Each row is a point on a landscape with many peaks, with its height.
From any point a climber steps to the highest of the 2 points nearest to it. It stops when none of these is higher. Distance is the straight distance between rows; heights are no part of it.
Z21 (h 475): -12, -9, -15, -6, 1, 9, 13, -22, 23, -36, 23, -1, 0, -29, 3, -6, 3, 0, 6, -5, -13, 19, 3
Z190 (h 273): -29, -22, 17, -29, 7, -8, 15, 27, -3, 24, -18, 14, -15, 3, -7, 7, -8, 7, 7, 20, 2, -11, 9
Z860 (h 311): 25, -24, -34, 4, 0, 18, 5, -17, 16, -35, 11, -34, -1, 5, -3, -20, 3, 1, -5, -3, -23, 6, 5
Z808 (h 496): 30, 2, -4, 20, 12, 16, -10, 0, -9, -9, -16, -21, 12, 5, 10, -20, 5, -10, -34, 7, -9, -8, -5
Z108 (h 231): -6, 18, 22, 7, -6, 6, -9, -6, -8, 17, -9, -11, -20, 29, -9, -11, -27, 3, -11, 4, -3, 21, -10
Z423 (h 207): -1, 33, 36, 8, -13, -19, 6, -13, -12, 2, -7, -4, -15, 25, -5, 3, -25, 13, 6, -7, 10, 3, -2
Z155 (h 442): 31, -12, 10, 11, 18, 8, -6, 20, 9, 13, -5, -22, 7, -11, 11, -15, 8, -12, -30, 2, -19, -22, -16
Z388 (h 286): 5, -16, -1, 15, 7, 15, -26, -16, 16, 9, -7, 22, 1, -18, -18, -5, 22, -12, -21, -2, 18, 6, 5
Z595 (h 421): -27, -13, -3, -14, 2, -4, 17, -14, 31, -17, 26, 10, 3, -14, -3, -11, -6, 3, 13, 6, -20, 27, -3
Z538 (h 309): 6, -10, -7, 14, -3, 11, -30, -4, 4, 2, 5, -3, -7, -40, -5, 1, 10, -14, -14, -21, 16, 23, 0
Z277 (h 333): -21, 18, -6, 16, -6, 12, -8, -12, -6, 1, -2, -2, -1, 31, -9, 13, 1, 4, 14, 2, 8, 2, 6
Z851 (h 644): 12, -36, -2, -12, 6, 2, 17, 7, 33, 4, 25, -8, 9, -28, -4, -6, 9, 0, 13, -7, -19, 0, -13
Z117 (h 320): -15, -19, 33, -24, -2, -19, 7, 40, 9, 22, -15, 18, 2, 14, -7, 15, 16, -3, 13, 18, -2, -16, 3
Z262 (h 473): -17, -5, 11, -12, 5, -9, 29, 15, 7, -23, -17, 33, 8, 19, 5, -12, -1, 5, -9, 18, -13, -24, -5
Z177 (h 148): -8, -13, 9, 11, -13, -13, -29, 20, 5, 20, -16, -11, 8, -1, 4, 29, 41, -12, 14, 18, -9, -12, 11
Z88 (h 267): 12, 1, -4, 1, 7, 6, -11, -23, -1, 3, -8, 27, -3, -9, -17, -16, 2, -4, -27, -4, 17, 10, 11
Z443 (h 332): 14, -17, -10, 23, -2, 12, -27, 6, -8, 15, -2, -31, -2, -14, -8, -13, -5, -14, -11, -21, 10, 18, -15
Z619 (h 628): -22, -12, -33, -8, -7, -2, -1, -3, -20, 23, -16, 30, 6, -26, 10, 21, 7, 2, -8, -4, -6, -11, -14
Z715 (h 577): -1, 6, 19, -6, 8, -13, 17, 27, 0, -2, -5, -23, -5, 19, 5, -3, -7, 5, 11, 9, 1, -33, 16
Z467 (h 500): -13, -9, -36, -11, 1, -9, 9, -1, -31, 15, -17, 4, -7, 5, -1, 6, -11, 14, -2, -9, 8, -34, 0
Z3 (h 409): 21, -4, 14, 3, 8, -12, -12, 8, -1, 28, -9, -10, 5, -11, 9, -7, 0, -5, -22, -10, -9, -16, -13
Z165 (h 549): 9, -33, -5, -6, 3, -10, 23, -7, 38, -15, 20, -10, 7, -18, 8, -18, 2, 7, 1, -3, -37, -4, -18
Z201 (h 489): 2, -8, -4, -17, 5, 2, -7, -2, 19, 11, 9, 25, 9, -13, -2, 25, 32, -5, 7, 2, 1, -20, 9
Z35 (h 563): -18, -3, -31, 1, 3, 12, 21, -18, 4, -41, 10, 4, 7, -13, 5, -9, -4, 10, 13, 4, 5, 10, 10
Z227 (h 487): -14, 0, -27, 28, -14, -5, -2, -15, -10, -11, 5, -14, 2, -23, 6, 12, 1, 1, 20, -22, 22, 7, -5
Z12 (h 87): 11, -23, 17, 6, 8, -7, 10, -5, 36, -24, 2, 12, 14, 0, -9, -34, 12, -8, -8, 21, -2, 5, 8
Z25 (h 560): -8, -7, -17, -18, 10, 0, 33, -5, 9, -25, 0, 23, 11, 6, 8, -13, -2, 7, -6, 21, -26, -11, -4
Z883 (h 410): -34, -3, 17, -9, -2, 1, 17, 26, -8, -3, -33, 35, 1, 35, -2, 15, 3, 0, -2, 16, -6, -30, -11
Z633 (h 369): -3, 9, -12, 12, -5, 7, -6, -18, -2, -5, 6, -11, 5, 18, -3, -4, 0, 4, 0, -4, -4, -4, -6
Z458 (h 400): -11, -4, -4, -19, 2, -5, -6, 20, -9, 23, 16, -29, -16, -6, 6, 18, -5, 5, 19, 1, 2, 7, 15
Z935 (h 233): -14, -13, 3, -20, 15, -5, 9, 14, -13, 19, -16, 12, -16, -21, 2, -3, -10, 2, -17, 10, 5, -12, 11
Z750 (h 213): -8, 31, 26, 5, 2, 10, 6, 24, -39, 15, -17, -1, -8, 16, 12, 26, -16, 9, 1, 6, 10, -11, -5
Z366 (h 306): 22, 14, 0, -1, 7, 4, 21, -2, -21, -20, -3, 19, 18, 20, 0, -13, -8, 16, 7, -3, 27, -19, 7
Z270 (h 106): 16, 3, 33, 23, 7, -3, -3, -5, 36, -18, 1, 6, 20, 3, 2, -18, 22, -10, -5, 13, 0, -5, 2
Z513 (h 419): 8, -5, -13, 8, -9, 3, 3, -24, 11, -7, 11, -15, 11, 32, -7, -21, -4, 12, 10, -4, -22, 7, -22
Z870 (h 368): 2, 10, 9, -19, -2, -28, 8, -18, 10, 5, 14, 3, -4, 1, 1, -10, -17, 14, 2, -10, -17, -5, -1
Z471 (h 177): -8, 18, 37, 7, -18, -37, -11, 9, -2, 14, -16, 9, -6, -3, 16, 35, 11, -5, 6, 0, -8, -15, 5
Z23 (h 698): -5, -10, -33, 0, 0, 13, 26, -22, -3, -27, 3, 19, 19, 2, 6, -15, -3, 17, 3, 2, -6, 1, -14
Z900 (h 337): 13, 28, -7, 8, -4, 2, -28, -12, -8, 0, 13, -17, -10, 3, -3, 12, -6, -7, 1, -25, 7, 9, 1
Z993 (h 359): 22, -4, -32, -1, 9, 39, 3, 0, 13, -33, 22, -25, -3, -4, -1, -3, 7, -6, 4, -1, -19, 3, 4
Z735 (h 236): 1, 24, 10, 18, 7, 27, 2, 8, -34, 7, -14, 8, 4, 27, 1, 6, -9, 7, -5, 6, 21, -9, -13
Z433 (h 187): -6, 26, 35, 3, -17, -37, -3, -6, -9, 13, -10, 7, -14, -9, 8, 21, -14, 4, 8, -13, 7, -8, 2
Z137 (h 373): 33, 13, 5, -18, 10, 29, 1, 11, 18, -13, 39, 0, 3, 5, -30, -16, -8, -13, 1, -3, -2, 34, 3
Z295 (h 488): 39, 4, 3, -16, -4, -7, 19, -6, -10, -16, -5, -5, 6, 16, 11, -35, -25, 3, -13, 20, -2, 21, 3
Z957 (h 407): -14, -3, -7, 8, 0, -19, 4, -4, 4, -13, -11, 9, 4, -17, 6, 11, 9, 0, 8, -6, 24, -19, 20
Z218 (h 461): -13, 7, 12, -10, 8, 3, 1, 23, -3, 17, 5, -21, -13, 15, 1, 19, -3, 3, 16, 14, 3, -10, 13
Z938 (h 454): 14, 22, 31, 0, 20, 1, 19, 23, 12, -24, 1, -9, 10, 5, 11, -1, 4, -7, 2, 12, -5, -22, 10
Z689 (h 436): -18, -9, 1, -15, 3, -12, 6, 15, 7, -6, -8, 24, 3, -10, 4, 25, 22, -2, 15, 7, 13, -24, 21
Z906 (h 531): -10, 15, -36, 17, -8, 9, -14, -25, -22, -7, 2, 6, -5, -31, 5, 18, 0, -9, -7, -23, 9, 13, -5
Z2 (h 51): -17, -1, 1, -10, -2, 1, 12, -24, -4, -5, -9, 26, -8, 16, -12, -24, -18, 12, -15, 16, -2, 23, 1
Z407 (h 271): -13, 9, -1, 6, -3, 25, -26, 13, 10, -2, 13, -21, -12, 21, -26, -10, -13, -6, 11, -5, 3, 40, -2
Z980 (h 301): -32, 11, -4, 12, -6, 28, -13, 2, -4, 3, 6, -8, -8, 23, -13, 7, -4, -1, 21, 3, 18, 30, 5
Z206 (h 358): -27, -1, -7, -11, -14, -10, -6, 1, -14, 21, 8, 0, -9, -18, 6, 23, -3, 6, 22, -3, 7, 22, 3
Z629 (h 375): -30, -15, -3, -16, -7, -19, 3, -11, 16, 5, 15, 10, -4, -22, 1, 6, -1, 6, 19, -4, -4, 17, 6
Z748 (h 366): -24, -9, 40, -12, -17, -20, 5, 39, 1, 6, -28, 26, 10, 38, 2, 20, 17, -7, 6, 6, -5, -27, -17
Z844 (h 415): 17, 17, 2, -20, -1, -14, 15, -18, 3, -23, 19, -3, -2, 1, 8, -21, -21, 9, 1, -2, -10, 13, 10
Z498 (h 134): -4, -20, 5, 18, -6, 6, -23, 6, 27, 7, 2, -13, 14, -3, 6, 26, 45, -9, 13, 11, -16, -5, 0
Z566 (h 590): -27, 5, -24, 17, -12, -5, -2, -13, -28, 21, -29, 25, -8, -20, 3, 18, 2, -8, -7, -1, 9, 3, -17
Z786 (h 430): -3, -6, -25, 0, 9, 12, 2, 5, -30, 20, -6, -11, -3, 21, -10, -4, -11, 10, 9, -9, 26, -17, 6
Z616 (h 396): 9, 43, 38, 0, 12, 8, 2, 16, 6, -10, 12, 0, 2, -2, 17, 20, -3, -7, 8, 6, 5, -4, 8
Z251 (h 381): 16, -9, -15, 14, -10, -10, -25, -3, -5, 26, 1, -25, 3, -16, 13, 13, 10, -2, -7, -23, -17, -18, -18
Z428 (h 164): -22, -12, 17, 5, -23, -40, -10, 18, -4, 20, -28, 6, -5, 1, 6, 23, 18, -6, 8, 7, -2, -14, 4
Z350 (h 246): 4, -2, -5, -5, 12, 1, -5, -6, -13, 11, -16, 8, -14, -13, -5, -11, -9, -3, -28, 3, 12, -6, 12
Z339 (h 541): 6, -26, -6, -24, 9, -4, -6, 1, 27, 23, 13, 6, 4, -12, -12, 7, 23, -3, 5, -1, -13, -14, -1
Z584 (h 355): 18, -12, -20, 25, -3, 1, -28, 2, -21, 23, 1, -29, -3, -14, 0, 4, 2, -7, 2, -28, 22, -3, -6
Z809 (h 266): 35, 31, 10, 14, 2, 11, 1, -7, -31, -9, -13, 12, 3, 22, 0, -8, -10, 4, -16, -2, 31, -7, 6
Z93 (h 451): -14, 5, -12, 24, -13, -9, 1, 1, -13, -9, -8, 2, 16, -20, 16, 26, 10, -2, 20, -14, 31, -12, 1
Z539 (h 195): 1, 27, 32, -11, -5, -5, 10, 33, -42, 22, -11, 6, -9, -9, 20, 35, -16, 11, 8, 1, 16, -3, -2
Z506 (h 69): 2, -17, -1, -8, 5, -12, 10, -20, 20, -17, 1, 10, 4, 4, -14, -38, -4, 0, -7, 12, 1, 17, 13
Z519 (h 361): 9, 8, -1, -11, 12, 8, 21, 1, -16, 7, 14, 2, 2, 20, -12, -15, -14, 17, 14, -4, 24, -3, 6
Z882 (h 408): 30, 1, -1, -2, 6, 26, 6, 4, 27, -25, 37, -16, 7, -5, -13, -13, 2, -10, 3, -2, -13, 23, -4
Z992 (h 247): 14, 14, 16, 0, -1, 20, -21, 7, -4, 9, 3, -7, -14, 23, -22, -25, -22, -5, -17, -2, -3, 39, -8
Z950 (h 336): -9, 0, 1, -6, -5, -26, -7, -29, 17, 4, 2, 1, -13, 2, -4, -14, -9, 3, -15, -3, -28, 4, -2
Z418 (h 558): -14, 20, -23, 15, -18, -2, -18, -23, -24, 21, -5, 13, -12, -17, -5, 18, -4, -11, 2, -21, 15, 24, -13
Z704 (h 364): 14, 34, 21, 2, 7, 4, -11, 6, 1, -10, 25, -18, -6, -7, 11, 11, -5, -6, 1, -11, 0, 8, 5
Z663 (h 121): -2, -3, 21, 25, 3, 4, -16, -1, 42, -14, 8, -7, 12, -8, 6, 10, 30, -16, 1, 5, -9, 0, 3
Z403 (h 574): -8, -14, -27, -26, -2, -4, 1, -2, -24, 32, -3, 29, -2, -7, -7, 20, 8, 12, 7, -8, 12, -11, 5
Z358 (h 586): 31, -8, -23, -15, 7, 14, 12, 7, -13, -18, 5, -30, -2, 7, 5, -38, -26, 0, -17, 14, -10, 24, 4
Z828 (h 483): 33, -3, -28, 10, 5, 13, -8, -8, -16, -21, -15, -23, -1, 3, 12, -26, -8, -9, -36, 16, -13, 6, 8
Z949 (h 474): 13, -22, -5, 8, -9, 5, 6, -19, 29, -11, 21, -13, 17, 4, -3, -24, 2, 5, 4, -9, -32, 18, -27

For each start below, name the point where the climber stops.
Z433 => Z851
Z750 => Z619
Z935 => Z23
Z270 => Z851
Z957 => Z619
Z388 => Z808
Z980 => Z851
Z900 => Z851
Z629 => Z23
